A landscape with many peaks, sampled at points; each row gives a point and its height.
From any point a climber steps to the highest of the 2 points nearest to it. It stops when none of these is higher. Distance is the straight distance between rows; heights are no part of it.
volis: [-34.1 -14.4 -63.2  -2.5  23.1  -6.4  -0.7   0.4  -6.1  -7.5  25.8   6.6
  -9.6  26.7  17.1  47.7 -12.2   7.5 -28.0 -10.0  21.4]  h=24.3
kuvo: [  4.8  20.9  20.0  20.9  -2.0   8.0  -3.5  20.3  -0.4  33.9  28.5 -18.1
  -4.1   9.1   6.2   4.6  -6.9 -18.1 -27.9  -9.6 -15.1]  h=54.8
dunem: [ 16.5  -2.4   2.4  -1.1 -13.3   3.9  -7.8 -22.9 -11.8  -3.2  28.3 -15.4
   1.6 -10.2  14.5 -16.6 -19.8 -21.1 -29.6   7.3  22.6]  h=18.5
Pag: [ -4.5  32.4  26.5  -6.8  14.6  11.7  22.2  18.1  29.9  26.5  -9.1  -2.8
   9.0   5.9 -25.3  -5.7  26.6  -2.0  10.1 -41.5 -39.1]  h=17.0
nem: [ -0.8  19.2   8.2 -44.2 -19.9 -13.0  17.8  -5.2  26.4 -16.7 -15.7   0.1
  12.8  17.5  20.1 -22.7  -3.3  -6.7  -9.9 -17.0   1.8]  h=24.8
Dotef: [-11.3 -26.6 -60.9  -2.2  17.2  11.4   1.4   2.5 -21.2  -7.3  37.9   7.1
  -5.0   6.3  14.2  56.3 -10.1   8.2  -2.3 -23.3  17.7]  h=21.3
tefov: [  3.1  18.8  11.5  13.4  -8.4  32.0   0.0   4.0 -11.6  39.4  28.4 -16.4
   6.4   9.3  -4.9 -10.8   0.2 -15.5  -5.0 -18.9 -13.9]  h=60.7
Vuz: [ 26.0 -29.1 -53.7  -2.6   5.2 -16.1  23.0 -23.4 -37.0  23.5  46.4 -24.6
   0.7  13.9  24.2  33.0 -32.8 -31.6 -18.8  -7.0 -32.0]  h=39.5
gulel: [ -7.9  -4.4  -9.6 -32.2 -25.0  31.9  10.3 -34.8   6.0 -19.6  -8.5   1.3
  19.3   6.0 -10.2 -30.5   5.8  -5.9  36.9 -20.0  12.7]  h=22.8
Did: [  0.5  36.4  24.9  -8.8  13.6  49.1  23.4 -13.4 -19.0   2.7  -0.5 -43.1
   1.7 -12.9 -37.2 -18.2  -0.5  -2.2   6.1 -14.2 -13.3]  h=37.9
kozem: [ 28.2 -17.8  25.1  52.5   6.8 -32.3  34.2   9.1  15.5  40.4  21.0   6.2
  21.7 -45.9 -21.5  23.6  12.2  -3.0 -28.9  -9.8 -38.7]  h=59.2
zap: [  3.7  20.3   4.8  32.5   7.8 -20.7  -2.0  26.0   8.7  37.0  28.8  -9.7
   1.4  19.4   0.7   8.9   3.1 -17.2 -41.0 -24.0 -32.2]  h=48.4
difif: [ 24.7  28.0  54.5  -6.3 -11.8 -21.3   4.9  18.8   7.9   3.6 -24.2  -4.5
   3.4 -36.4 -16.7 -34.9   4.3   0.5 -16.2  20.2  -5.6]  h=40.7
Boti: [  2.0 -23.6 -16.4  -9.0  -3.4  15.6 -20.3   0.6   8.8 -39.6  -5.1  34.7
   7.1 -32.0 -12.9  18.6  -1.0  28.6  70.0  -7.0  49.0]  h=6.3
vedoz: [ -5.5 -21.1 -25.7   7.1 -31.0   2.1 -18.5  -9.9  -8.8   1.9  39.1  -3.4
  -3.7  21.5  13.2  -0.8 -14.6 -19.4 -27.5   1.2  16.8]  h=18.2
fanok: [ -5.6  38.8  16.8  10.7 -14.0 -47.7   0.8  40.3  30.4   6.2  -9.4   3.9
  -7.2  14.1  -6.6  -1.6   4.3  -0.7 -40.7   0.5 -20.7]  h=41.7
Kofim: [  2.3 -40.8 -26.0   1.1  12.9   3.6 -24.5   7.9   6.3 -16.2  10.7  38.9
   6.2 -49.2 -12.9  33.0  11.3  10.2  68.5  -9.3  40.5]  h=9.9
gusi: [ 12.8  34.9  41.7 -13.8  -9.1 -35.8  -6.9  23.1   1.5 -11.4 -40.9  -0.5
 -19.1  10.7  14.3 -14.4  -1.7  14.0 -17.3  30.3 -12.1]  h=35.6
zofom: [ -6.6 -24.1 -26.6 -12.3  21.9   9.9  -3.7  -8.8 -11.1  16.8  -4.9   9.3
  -2.2  31.6  25.0  -6.2  11.0 -12.9  16.4 -11.8 -17.1]  h=4.4
mebuk: [ -3.6  25.7  10.6   4.5  11.0  39.1  18.6 -28.7 -29.4  13.5   4.9 -52.9
   9.1 -22.8 -48.6 -25.7   4.8 -26.1  18.8 -12.3 -23.6]  h=40.1
tibe: [ 19.8  15.2  53.3  17.3 -27.8 -24.3 -12.2  31.7  16.6  17.9 -36.0  20.1
   5.0  -7.6 -21.4 -31.2  24.5  15.4  12.7   6.0 -19.9]  h=45.5
zaro: [ 11.3 -12.0   2.4  33.1 -18.6 -20.4 -17.9  -6.1  -4.3  27.5  40.4 -18.7
  -3.5  -2.5   4.8 -21.0 -15.3 -33.0 -46.5  18.3 -16.5]  h=46.1
Gem: [ 13.0  12.5  25.6  18.7 -25.4 -17.3 -28.3  12.6   2.8   9.7   5.1  -6.3
 -11.2   4.6   2.4 -26.0  -1.2  -9.3 -39.5  26.7  -5.8]  h=45.6
sadok: [ 26.7   9.0  30.5  26.4 -24.2 -12.1 -17.6  11.1   0.2  28.1  25.7 -19.1
  -2.1 -17.3  -3.0 -25.9  -1.6 -24.5 -39.2  11.2 -16.4]  h=48.2
danin: [  5.9  24.5  39.3   0.3  14.7  -5.8   5.4  15.9  23.0   9.9 -41.1   7.9
  -5.2 -10.2 -15.4 -10.2  22.8  12.3  12.0   0.2 -33.0]  h=27.4
limi: [  0.1  14.0  12.1  36.9   8.6 -34.5   9.4  27.7  26.4  35.2  14.1  -2.3
   5.3  -7.0 -14.2  23.3  15.9  -3.7 -46.6 -19.4 -35.5]  h=42.4
Bul: [-10.3  15.1  22.2 -26.2  26.0  25.0   9.8 -13.9  12.2 -22.8 -53.1 -11.1
  -4.3  11.3 -15.5 -22.7  11.4  14.9  49.4  10.8 -23.0]  h=21.2
Fufip: [ -6.2  33.8  46.1 -11.6   7.9   8.3  32.4   4.7  13.6  -5.9 -44.3 -28.6
   7.7 -44.2 -70.6 -35.2  27.1   9.0  23.1  -6.3 -34.2]  h=17.2
Lolun: [  2.0   9.0   9.7   8.9 -13.7  13.4 -24.0   0.0 -10.5  13.7   4.3  -5.2
  -9.6  12.7  14.9 -18.0  -0.7  -6.3 -24.5  20.5   7.6]  h=42.2
rana: [-20.1 -26.6 -51.7 -13.5  27.8   9.0   6.1  -1.4  -4.2 -10.1  16.4  20.6
   2.0  -6.9  17.9  51.9   1.5   9.5  25.9 -23.6  27.3]  h=18.3
kope: [-10.7  -3.4 -22.5 -28.6  25.4  28.5  23.3 -24.9  -1.3  -4.0  17.4 -11.0
   5.6   7.8  15.6  23.4  -7.8  -3.3  -3.2 -33.9   8.3]  h=29.8
ber: [-11.4  -9.2  -4.8 -17.5   0.9  -4.7  -6.5  11.1   1.6 -58.9 -23.3  27.7
  -1.6  19.5  18.3  28.4  -6.1  47.6  49.8  43.2  30.4]  h=40.6
nes: [ 21.3  32.4  40.5  -2.5 -33.8 -21.6  -6.7  21.7   4.8   8.5  -5.8  -9.7
  -6.9 -13.4  -7.7 -26.4  -0.6  -3.5 -30.8  15.4  -1.5]  h=42.8
lat: [  4.7 -12.3  -7.0   9.5  -4.0  35.0 -23.5  -1.2 -23.5  10.3  16.2  -4.2
 -15.4  13.4  11.8   4.4  -6.2   4.3  -8.4   8.5  19.8]  h=38.4
Besi: [-27.4   5.0 -22.0  22.7 -13.1 -19.2 -29.4  22.6   1.8   1.0   1.0   4.4
 -21.0  42.8  12.5  -1.9  -2.8  -1.4 -31.1  15.8  -5.0]  h=22.6
kam: [  7.0  32.7  34.2 -21.5  14.6  28.4  16.9  -8.7 -12.8 -12.1 -10.7 -29.2
  -3.8 -17.3 -12.4  -9.7 -11.3  -6.3  -9.0   0.1   0.8]  h=35.7
Bez: [ 23.0  22.3  47.7  19.7 -29.2 -25.4  15.0  26.7  25.8  17.6 -10.0  14.5
  11.5 -33.7 -27.0 -17.2  19.2   4.3 -16.4  -8.6 -21.8]  h=52.1
dason: [-22.3  38.5  -2.8   1.9  -1.7 -33.7   2.4  25.6  18.0  -8.8  -1.3 -11.0
 -15.9  35.4   4.3   3.4  -5.7  -7.0 -52.3  -4.1 -12.1]  h=35.5
raraz: [ 14.8 -24.5  -5.8  -6.6  -8.6   3.5 -10.2 -31.1 -15.1 -17.9  26.5  -6.1
  -5.1 -26.1  11.9   5.8 -19.8  -0.4 -27.3  18.3  43.2]  h=19.3
susab: [ -2.2   2.9   0.5  -0.3 -15.4  48.2   2.1 -17.2 -19.6  17.5  20.3 -14.4
   7.0   4.0 -11.1 -18.6   2.2 -13.1  14.1 -24.5   0.9]  h=54.2
vozo: [ -1.4  16.2  11.1 -27.4 -23.5  17.3  10.6 -13.5   6.6  -9.2 -14.5  -8.5
  13.3  10.0  -8.5 -36.8   5.3   5.6  19.6 -22.1   3.6]  h=24.4
gaba: [ -0.1  29.9  33.8 -13.3 -10.9  14.7  11.9   0.1  15.2   7.8 -22.0 -11.2
   6.2  -6.2 -25.3 -34.6   9.7  -4.2  16.6 -16.2 -15.6]  h=22.4
foru: [ -1.3  33.4  48.5 -13.4  -6.8   8.7  12.9  10.2   9.2  -0.9 -46.3 -13.4
   0.0 -17.9 -49.7 -37.2  19.7  12.7  31.3  -2.1 -28.2]  h=19.7
tefol: [ 12.2 -25.5 -38.0   2.9  -1.3 -18.6   1.5 -17.2 -29.2  29.0  39.6 -18.7
   4.7  10.5  27.5   6.2 -16.8 -32.7 -27.1  -1.2 -22.0]  h=40.9
menul: [-16.2   5.8 -11.7 -13.4   0.6  33.1  -6.9   9.4  -3.1  -5.2  -3.4   6.8
  -9.8  38.9  16.9  11.7   2.9   8.3   9.2  -8.8   9.6]  h=31.5
nini: [ 25.5  19.2  61.1   9.5 -28.8 -42.4  -0.4  40.0  12.3   9.6 -39.7  21.7
  -4.4 -22.7 -24.0 -14.8  15.9  36.6   0.7  24.4 -21.5]  h=40.8
Fuv: [ 27.9  13.3  33.7  11.2 -13.0  18.4  -0.8 -16.3 -19.3  22.3  21.5 -34.8
  10.1 -24.4 -12.6 -32.6 -18.1 -24.6 -18.0  10.1   2.0]  h=17.6
kol: [-28.4 -20.4 -38.0   5.0  22.6 -12.0  -9.3  -2.6  -5.0  15.8   0.9   8.9
  -4.4  44.9  27.3   1.8   9.0 -22.5  -4.8   1.5 -15.7]  h=3.5
nidu: [  5.3   2.0   1.9   6.5  39.0 -28.7  17.2  -0.3   3.4  38.0   9.4  -4.9
  -1.8  -0.1   8.3   3.0  14.2 -23.5 -21.5 -20.1 -46.9]  h=43.2
zami: [ 13.3   0.1   1.4  -2.1   7.1  31.5  22.8 -43.8 -33.9  25.3  21.0 -39.5
  14.2 -15.9 -28.8 -22.8  -9.0 -31.7  17.8 -21.6 -19.7]  h=42.1
Gud: [  8.2  34.4  52.1  13.3   7.1  11.1  28.5  12.1  12.8  13.9 -29.6 -25.5
  10.6 -55.2 -61.6 -15.9  23.8  12.7   1.9  -5.2 -26.6]  h=15.6
pav: [  6.9 -42.6 -36.4 -10.2  13.0  25.0   2.0 -32.9 -29.7   1.9  10.0   7.5
   1.2 -25.8   4.8  13.1  -2.3   5.5  36.2  -7.9  21.1]  h=6.5
gezi: [ -3.1   0.5 -17.3 -25.3 -14.4  -8.1  10.2 -18.6   7.9 -29.3   9.9  -1.4
   6.5   3.6  21.7   1.1 -15.1  -5.8 -25.7  -1.3  36.7]  h=27.9
nibov: [ -9.8 -33.2 -46.2  11.7  -4.6   0.3 -11.4 -10.4 -14.2  -8.9  22.6  12.1
  -8.7   3.6  21.4  22.7 -10.0   1.8 -12.3   3.8  32.0]  h=21.1
Voper: [  1.6 -26.4 -31.0 -10.7  15.0  21.5   2.6 -22.9 -28.3  17.3  12.5  -3.0
   2.8   2.1  17.4   3.5  -1.0  -9.5  13.8 -11.8   0.1]  h=5.3
fikom: [ 24.9 -14.9  -7.3  -2.0   0.6   8.5  22.4 -32.2 -29.7  38.6  39.4 -35.4
  12.7 -16.5  -4.4 -11.3 -19.1 -37.3   1.4 -13.7 -28.5]  h=44.0
bezo: [-23.8   2.9 -23.5  -7.0 -24.7  -8.4 -21.2  18.2   0.3 -24.9  -5.6  21.3
  -9.1  43.8  21.4  11.2  -7.1  10.7 -11.0  12.4  25.4]  h=26.8
nedu: [ 23.0  10.4  26.2  11.8  -3.4   9.6  12.5 -13.2 -10.4  30.8  34.4 -45.7
   8.9 -14.9  -0.1 -11.4 -35.1 -33.5 -31.9  -1.9 -11.7]  h=17.3
faz: [ -5.9 -17.0 -19.0  -6.5 -30.0  16.8 -19.5  -8.4  -0.8 -10.5   4.0  18.9
   6.3  16.9  24.0  -2.1  -2.9   9.1  10.6  -1.9  40.2]  h=1.1
Lorod: [  0.0   6.7  14.1 -29.8 -12.4 -12.3  -8.8   2.1   2.4 -42.2 -34.1  12.1
  -2.5  29.0  27.1 -10.1 -10.8  26.6  32.9  35.1  15.5]  h=49.1
Dimaf: [ 18.7  36.9  48.5 -23.5 -12.0 -11.9   2.8  18.6   3.1  -7.1 -43.7  -3.7
  -9.9  -6.1  -9.3 -27.9   2.6  15.4  -1.9  15.1  -6.8]  h=38.2
bati: [  9.7  27.9  26.1 -13.5   4.4  10.5  19.8  -3.4   0.9   9.7   8.3 -23.4
   1.2 -11.7  -3.4 -16.0  -7.6 -19.5 -17.5 -10.2  -7.9]  h=33.9
Momut: [  4.7  14.6  22.5   5.5  45.8  16.3  17.4  -6.3  -1.6  24.8 -25.9 -17.1
  -7.2 -18.6 -23.9 -12.2  20.5  -2.1   6.7 -12.0 -38.9]  h=31.1
Vaz: [-11.5 -41.6 -45.3   2.9  27.7 -32.0 -11.9   2.6   8.3 -34.5   7.0  37.0
  -2.7 -40.9   9.9  57.0   2.9   8.9  28.8  -0.1  41.5]  h=9.6
zisot: [-16.8  -2.3 -37.3  18.7  38.3 -29.0  -8.5  12.0 -15.3  27.3  10.8 -12.4
 -17.7  35.2  12.1   8.5   3.2 -21.5 -43.4  -2.9 -34.7]  h=1.3
lup: [ -6.0 -32.3 -15.4   0.5  11.3  -4.1 -19.6 -14.8   1.3 -42.8 -21.1  34.2
   4.6  16.8  33.5   1.1   1.3  15.2  48.0  36.7  23.7]  h=13.3
Mik: [ -1.1 -14.0 -18.3 -15.8  -8.1  45.9  -0.5 -24.0 -17.7 -23.3   4.6  13.1
   9.3 -12.5 -17.4   8.5   2.2  15.2  46.3 -14.6  39.3]  h=44.1
Gug: [ 17.6  26.3  46.6   8.3   0.7  -3.4  38.2  13.8  28.0  13.5 -17.7   1.1
  19.8 -51.8 -47.1 -13.0  19.6   4.1   2.6 -22.3 -29.9]  h=14.6
natik: [-18.3  30.5  -3.6 -18.2   7.2 -11.5  18.2  13.8  15.1 -12.2  -1.0 -17.9
   3.3  24.1  10.7   7.5  -7.8  -9.7 -37.3 -16.2   2.8]  h=31.7
Tisu: [-12.4 -10.3 -19.2  -3.1   1.2  44.5 -12.2   4.1 -20.9   1.3  11.0   6.0
  -6.0  13.2  17.1  22.7  -2.5  16.2  19.0  -9.0  28.0]  h=34.6
lunup: [  2.1  32.9  25.5 -22.6 -10.3 -14.7  19.9  24.8  34.6   3.7 -18.3   2.4
   3.3  10.6  -2.4 -15.6   7.3   1.3  -5.4 -23.4 -23.3]  h=21.4
sed: [ 30.1 -12.5   7.4  16.5   5.2 -15.8  15.6 -18.7 -10.5  43.4  26.4 -20.5
   7.6 -23.3   2.9 -12.1  -7.0 -36.4  -8.8 -11.3 -41.6]  h=46.0
Gine: [ -9.1  17.8  23.1  -0.6  40.6  17.2   3.0   5.3   0.2  25.0 -29.0   0.7
 -15.1  15.0   1.1  -8.5  19.9   0.6  16.4  -5.0 -35.1]  h=34.0
puz: [-15.5 -12.1 -42.6  16.6 -13.3 -27.5  -8.2  -6.0   3.6 -13.8  25.2 -14.0
 -13.2  16.9   2.0  -3.0 -28.0 -18.4 -57.4  16.2  10.9]  h=32.7
Bem: [ -1.7   1.8   0.3 -26.7 -19.0  44.4 -14.9 -15.0 -10.8 -30.7 -18.2   6.1
   0.7  -1.1 -13.0   1.8  -2.2  30.3  48.0  -3.0  33.8]  h=54.3
dopuz: [  3.7   1.5   8.3  -9.3 -40.1  22.2 -24.7  -0.6 -11.0 -11.2  -2.2   7.5
  -4.1  20.7  15.5 -15.1  -7.1  17.7   8.0  13.3  32.3]  h=0.7
tup: [ 21.7  14.4  47.2  19.2 -26.2   5.7  41.5  20.7  24.3  10.2 -22.1   3.5
  28.2 -60.2 -67.1  -6.6  28.9  27.6   9.2 -22.4 -26.7]  h=13.8
Zudi: [ -3.2 -33.4 -41.0  14.1 -23.8  -5.2 -32.4 -14.5 -17.6  -6.4  33.5  -0.7
  -8.8   0.7  19.7   7.1 -13.1  -3.3 -34.6  19.8  29.4]  h=19.2
Gog: [ -0.6 -22.8 -34.0  26.2  -5.2 -30.7  -8.5  -9.4 -17.0  24.5  38.8 -19.4
  -6.2   8.7  13.2  -5.1 -15.7 -35.3 -47.1  13.2 -18.5]  h=43.3
pozev: [-21.3  -0.1 -14.9  -3.9   0.2  -6.2 -15.5  21.1  -1.2 -47.2 -24.1  26.3
 -15.3  34.7  28.9  26.2 -16.5  33.8  12.8  42.0  31.4]  h=35.9
kibo: [-15.5  -8.7 -21.2   6.5   1.0 -12.2 -26.8  21.4   0.2 -50.2  -7.4  30.5
 -15.6   6.1  14.3  42.4  -9.6  35.5  16.0  38.8  48.5]  h=30.8
Fuvi: [  4.5   7.2  22.0  14.1  46.4  -2.3  16.9   3.7   1.5  45.4  -5.7  -7.2
  -0.6 -16.2 -10.5   3.9  23.0  -4.5  -2.0 -23.8 -47.1]  h=36.1
poz: [ 18.6  20.5  38.9  40.5 -18.3  -6.8   0.8  19.6  11.4  38.8  34.1 -19.5
   7.3 -11.1 -15.3  -1.7  -1.4 -17.0 -26.8 -10.8 -23.0]  h=50.7
muga: [ -2.1  -7.0 -37.2  10.9 -13.9 -15.6   5.3 -23.2  -9.2 -12.5  43.3 -21.9
  -2.3   4.1  15.8   9.7 -29.9 -23.7 -53.4   6.9   4.1]  h=34.5
lor: [-13.3 -13.3 -47.1   1.9   8.7 -14.1   8.7 -13.3 -15.4  -1.0  46.1 -21.0
  -3.0  18.7  12.2  36.3 -27.8 -18.5 -52.5  -5.8   5.8]  h=35.8
big: [ -4.5  22.1  37.3 -24.8  18.1  -1.0   8.0   8.9  26.9 -12.0 -53.7  -3.3
  -3.4   5.9  -5.4 -22.0  15.0  13.0  34.3   6.6 -33.4]  h=23.8
zuzo: [-13.4 -32.2 -45.3  -8.6 -15.8   7.2  -9.9  -8.8  15.2 -20.5  19.9  32.0
   9.5  -5.0  13.5  25.1  -2.2   9.8  28.1 -21.6  41.6]  h=2.3
rono: [-12.3 -37.5 -35.6  -7.8  23.2  -1.2  -9.4  11.4   6.7 -22.8   9.8  32.3
   5.7 -27.6   6.1  46.7   3.2  12.5  49.2 -13.6  32.9]  h=14.2
Fida: [ -0.3 -22.0 -21.4   4.6  -6.8  -6.6 -32.6   2.7  -2.3 -37.0   2.8  21.2
 -16.8 -17.1   7.0  29.6 -10.5  27.7   3.0  31.9  56.2]  h=25.1
namis: [-17.0  15.0   1.0   2.6 -25.7  -2.8 -24.7  24.5  -1.3  -1.1  -3.9  10.2
 -22.6  50.2  19.7  -0.2   1.8   6.6 -10.4  12.5   7.1]  h=24.9
zoru: [-16.5 -23.2  -9.8 -21.0  36.7  32.6   3.6 -25.1 -11.6 -16.9 -30.8   9.3
   6.9  11.8   9.5  -8.0   9.7  11.0  58.8  11.7  -0.8]  h=16.8
nomas: [-17.2 -38.5 -26.5   0.3  16.7 -30.3 -23.6  -9.6  -0.1 -47.1 -17.7  33.2
  -6.0  24.8  25.9  13.8  -5.2   9.6  19.9  43.7  25.6]  h=12.0
Tadir: [ 22.6   1.2  14.1  32.7  20.8 -29.4  36.9   9.7  16.4  52.6  13.7   0.3
  19.2 -33.4 -20.2  21.2  18.2 -14.7 -14.0 -28.3 -52.1]  h=54.4
Vate: [-14.3   5.3  -5.0  24.3   0.1 -27.8 -15.2  18.7  11.0  25.3  -2.8   4.3
 -16.0  25.8  10.2  -3.1  12.8 -18.3 -27.6   7.6 -25.8]  h=19.4
Lilek: [-17.4 -27.4 -31.6  -7.9 -18.1  12.8 -14.5  16.4  12.0 -26.0   0.0  36.4
   9.4   5.7  12.6  22.6   2.0  25.4  54.1  -5.7  34.4]  h=3.4
pok: [-18.4  15.0   1.9 -22.9  -4.2  56.5   2.7 -25.3 -14.2 -25.6 -17.2 -25.6
   5.2   1.6 -41.4 -17.0   5.3  12.3  33.1 -12.7   7.4]  h=41.9
Lufu: [-22.2  -5.9 -42.6 -17.1  27.9  -1.9  18.4  -6.6  -6.2   2.0  20.8  -4.0
   2.7  23.9  22.6  34.5 -11.8  -6.5 -20.2 -22.4   1.3]  h=27.2
lupok: [ 32.8   5.4  45.6  29.1 -10.7 -22.8  24.1  22.3  28.5  23.7   2.3   1.3
  24.2 -56.3 -25.4  -5.6   2.8   1.5 -22.9  -2.4 -16.2]  h=55.7
lazel: [  1.9  -4.8   9.5 -27.8 -16.8   4.9  -6.9   4.0  -5.0 -50.9 -31.5  26.3
   5.5  21.3  11.8   0.5 -12.4  46.1  57.7  29.2  24.0]  h=45.3
kavi: [ 34.7 -13.5  40.9  51.5 -14.4 -23.7  20.8  16.0  18.2  43.0  24.9  -4.4
  28.0 -60.6 -26.2   6.2   1.5  -6.8 -35.0  -0.5 -20.9]  h=57.1
pim: [-25.4   8.0 -19.3 -14.6 -15.3  14.9  -8.3  17.9   9.3 -24.0  -2.3  17.5
  -3.7  42.4  25.8  27.2  -4.7  27.0  13.0  -3.6  30.3]  h=28.9
roz: [  6.3  17.0  32.0  25.4  13.2 -18.5  -3.1  28.3  21.2  25.8 -19.9  13.1
  -9.2  -7.1  -8.6   5.1  24.0   2.8  -6.9  -3.6 -36.2]  h=32.6
daf: [  2.8  11.8  -2.5 -39.2 -25.1   9.6  10.1 -14.5  11.1 -22.6   0.4   2.0
   8.5   8.1  12.3 -12.6  -6.5   3.2   3.4 -12.5  23.8]  h=26.2
rut: [ 11.0  13.3  35.4  37.1  23.0 -17.6   9.9  29.1  20.0  43.5   4.7   1.5
  -0.5 -24.5 -20.1  24.4  23.4   4.8 -28.9 -12.2 -32.8]  h=38.3
nutum: [-32.0 -21.7 -52.2  18.0  15.4 -27.7 -10.7   4.3 -12.2   8.4   7.5   1.6
 -21.5  37.1  15.9  13.1  -6.5 -18.0 -38.7   6.3 -10.7]  h=2.4
Nesi: [-22.3  -4.4   3.2 -15.9  42.8  40.6   3.1 -25.3  -5.0 -12.2 -37.7  -8.5
  -3.2  10.9  -8.6 -14.9  16.5   3.3  47.9   1.4 -19.4]  h=18.8
dav: [-18.9  14.9  -0.6 -29.4  -7.9  57.6   4.5 -10.5  -3.3 -27.8 -17.8  -5.8
   1.5  18.7 -15.5  -7.8   2.5  29.0  48.8 -12.2   8.9]  h=45.4
desod: [ 11.1   5.8  43.4   8.4  -9.8  -4.7 -19.2  12.5   7.4  13.6 -42.1  15.8
  -1.1   5.0 -11.2 -37.5  28.3   3.6  31.9  18.9 -22.6]  h=40.0
garir: [-21.9   4.5 -28.4  13.0  -5.6 -43.6  -3.0  -4.9  12.6 -24.8  -1.3  -4.2
 -19.7  26.7   0.1 -10.3 -15.3 -16.7 -57.3  16.8   4.2]  h=30.1
pegup: [-11.1  11.0   3.2 -15.9  10.4  -8.8 -10.0   5.3   7.8 -17.2 -29.4  16.3
  -2.6  28.3  24.5  -7.4   1.1   8.0  18.2  23.1   0.7]  h=44.2
dirud: [  1.2   7.5   5.0 -20.2  19.2  22.9  24.2 -22.6  -7.8   6.6  10.2 -24.2
   8.0  -2.8   6.4  -2.9  -9.9 -16.5  -3.1 -21.9  -1.8]  h=32.1
Popov: [ 13.8 -32.3 -24.4   9.2  -7.9  -3.7 -29.2 -17.3 -11.0 -26.4  26.6   9.0
  -9.0 -31.3   5.4  20.6 -16.2   9.8 -13.2  20.7  58.9]  h=21.0
Peb: [  1.9 -13.3 -21.6  17.5  11.3  12.8 -18.3  -2.9 -27.1  35.8  23.9  -6.1
 -11.3  15.6  28.9   8.9  -2.7  -8.8 -17.2   2.6   1.8]  h=34.8
digez: [  4.0  -1.2  29.3  -2.5  13.6   9.0 -10.7 -11.8  -1.8  -3.8 -42.2   8.8
   4.7   9.9  -7.0 -42.6  17.2   2.0  39.0  24.8 -14.8]  h=35.3
magu: [-17.7  -6.3 -27.0  -4.7   9.2 -33.8  -5.8  -8.6   7.4 -21.0 -13.1   4.1
 -14.4  19.8  20.7  -3.6  -9.9 -11.9 -31.9  16.2   3.9]  h=27.1
pasi: [ 12.7  22.5  47.0   7.9 -14.4 -52.8 -12.8  42.2  14.1   3.1 -39.8  13.9
 -12.0  -4.1  -3.3 -12.9   3.0  22.5 -13.4  35.2 -19.7]  h=37.2
gorer: [  2.5 -31.0 -28.3 -10.4 -22.9  13.5  -2.9 -21.0  -3.8 -12.8  27.2  10.3
  12.8  -2.3  10.0   4.2 -12.0  -0.8  14.1 -14.9  43.4]  h=1.6
gazas: [-18.5 -29.9 -38.8  -3.1   0.8 -14.6 -11.2 -11.8   4.6 -26.7  -1.3  14.4
  -9.7  17.4  25.8  12.9  -1.9  -6.1  -9.8  14.6  23.2]  h=24.0
rivu: [-24.5 -31.6 -56.2   7.0  20.1 -33.0 -12.0   6.0   4.5 -40.2   4.0  25.6
 -10.5 -10.5   3.3  48.4  -7.1  14.5   7.4  13.4  39.2]  h=5.7
Gofo: [ -5.2  19.4  -5.6 -20.5  -7.0  -7.3  11.4  -1.2   5.1 -11.6  10.0  -9.3
 -11.4   8.0  17.7   6.2 -21.2 -10.7 -39.0   0.5  16.5]  h=29.6
runid: [  9.5  26.6  31.5  24.9 -29.7 -37.9   7.9  39.6  34.8  13.2  -5.7   3.2
   7.2 -21.2 -12.6   3.5  11.3   6.5 -39.2  -9.2 -21.7]  h=47.7
pom: [ -3.3 -24.4 -11.2 -16.6 -14.6  20.5 -16.8  -3.9   9.3 -47.2 -16.4  40.0
  14.7   3.1  -0.1  10.5   4.4  33.0  75.2   7.3  38.9]  h=4.5
zudel: [ -3.6   9.5  15.2  -0.3  13.2   6.9 -10.4   7.3  -0.4   7.9 -24.9   9.5
 -11.3  24.1  13.9 -15.6  10.4  -2.7   8.4  11.7 -14.9]  h=39.3
sil: [ 10.9 -51.9 -32.6   7.1  17.9  12.9 -17.7 -21.5 -31.0  -9.8  13.5  22.1
  -1.1 -32.2  -9.2  21.5   5.5  11.8  51.6   3.8  41.0]  h=8.9
livo: [ -3.4  34.6  19.0 -45.3 -17.8  -8.4  18.3  10.7  25.8 -20.2 -27.0  -7.2
   1.3  19.4   9.0 -21.4  -0.7  15.0  16.4 -14.7 -14.2]  h=23.3
vur: [  2.4 -50.4 -15.5   7.8  19.8  19.3 -19.4 -15.0 -19.0 -30.2 -11.3  35.8
   3.7 -21.4   3.5  20.4   6.0  21.6  54.0  20.6  35.6]  h=12.2
nis: [ 21.5   2.3  21.2  24.8  16.4 -27.6  20.5   3.8   6.8  47.9  12.7  -6.6
   9.2 -22.3  -6.8   0.4   3.3 -29.6 -22.1 -13.2 -38.7]  h=49.5
sile: [  3.3  20.2  18.9  -7.7   6.8 -13.2  24.6   7.2  28.4  26.5  -0.9  -0.1
  12.2  -1.5  -3.5 -12.0  15.7 -16.7  -3.7 -29.7 -35.4]  h=19.1
luz: [ 32.8   2.4  28.3  -7.2 -17.8  12.6  -3.3 -25.6 -15.8   3.5   5.7 -17.0
  11.8 -17.6  -4.0 -41.3 -10.0 -15.3 -26.3   6.8  16.9]  h=17.9
Zozir: [  6.5 -31.8 -58.4   3.9  18.1  -5.7   7.0 -19.5 -40.0  11.9  45.4 -16.0
  -8.0  10.5  17.6  39.1 -25.4 -10.4 -32.3   1.3  -3.4]  h=37.8
Guv: [ -5.5   4.4   1.2  -3.8  -9.5  58.8   4.8 -38.3 -26.1  -4.4   3.5 -22.9
   6.4 -10.0 -29.2 -20.3   5.9  -4.3  30.9 -10.2  12.3]  h=48.3
vuvat: [ -5.1 -31.3 -11.1  -5.6  16.4  25.4 -15.4 -19.6 -11.2 -25.7 -24.3  21.7
   4.3   9.2   7.5  -2.3   7.1  12.1  55.8  16.9  25.1]  h=15.0

Call two points neighbours if one is among the 2 nearest of the other. Go from one point of each pair to the other, from neighbour to neighbour, staying as high as possible. Name the lowest point that can't be avoided.
tibe / tefov -> gusi
Bem / sadok -> pok
Lorod / kozem -> Momut

Where does a climber stop that starts at each point below?
nutum -> tefov
lup -> tefov
Fuv -> Lorod
faz -> rono
kope -> kozem
Gofo -> kozem
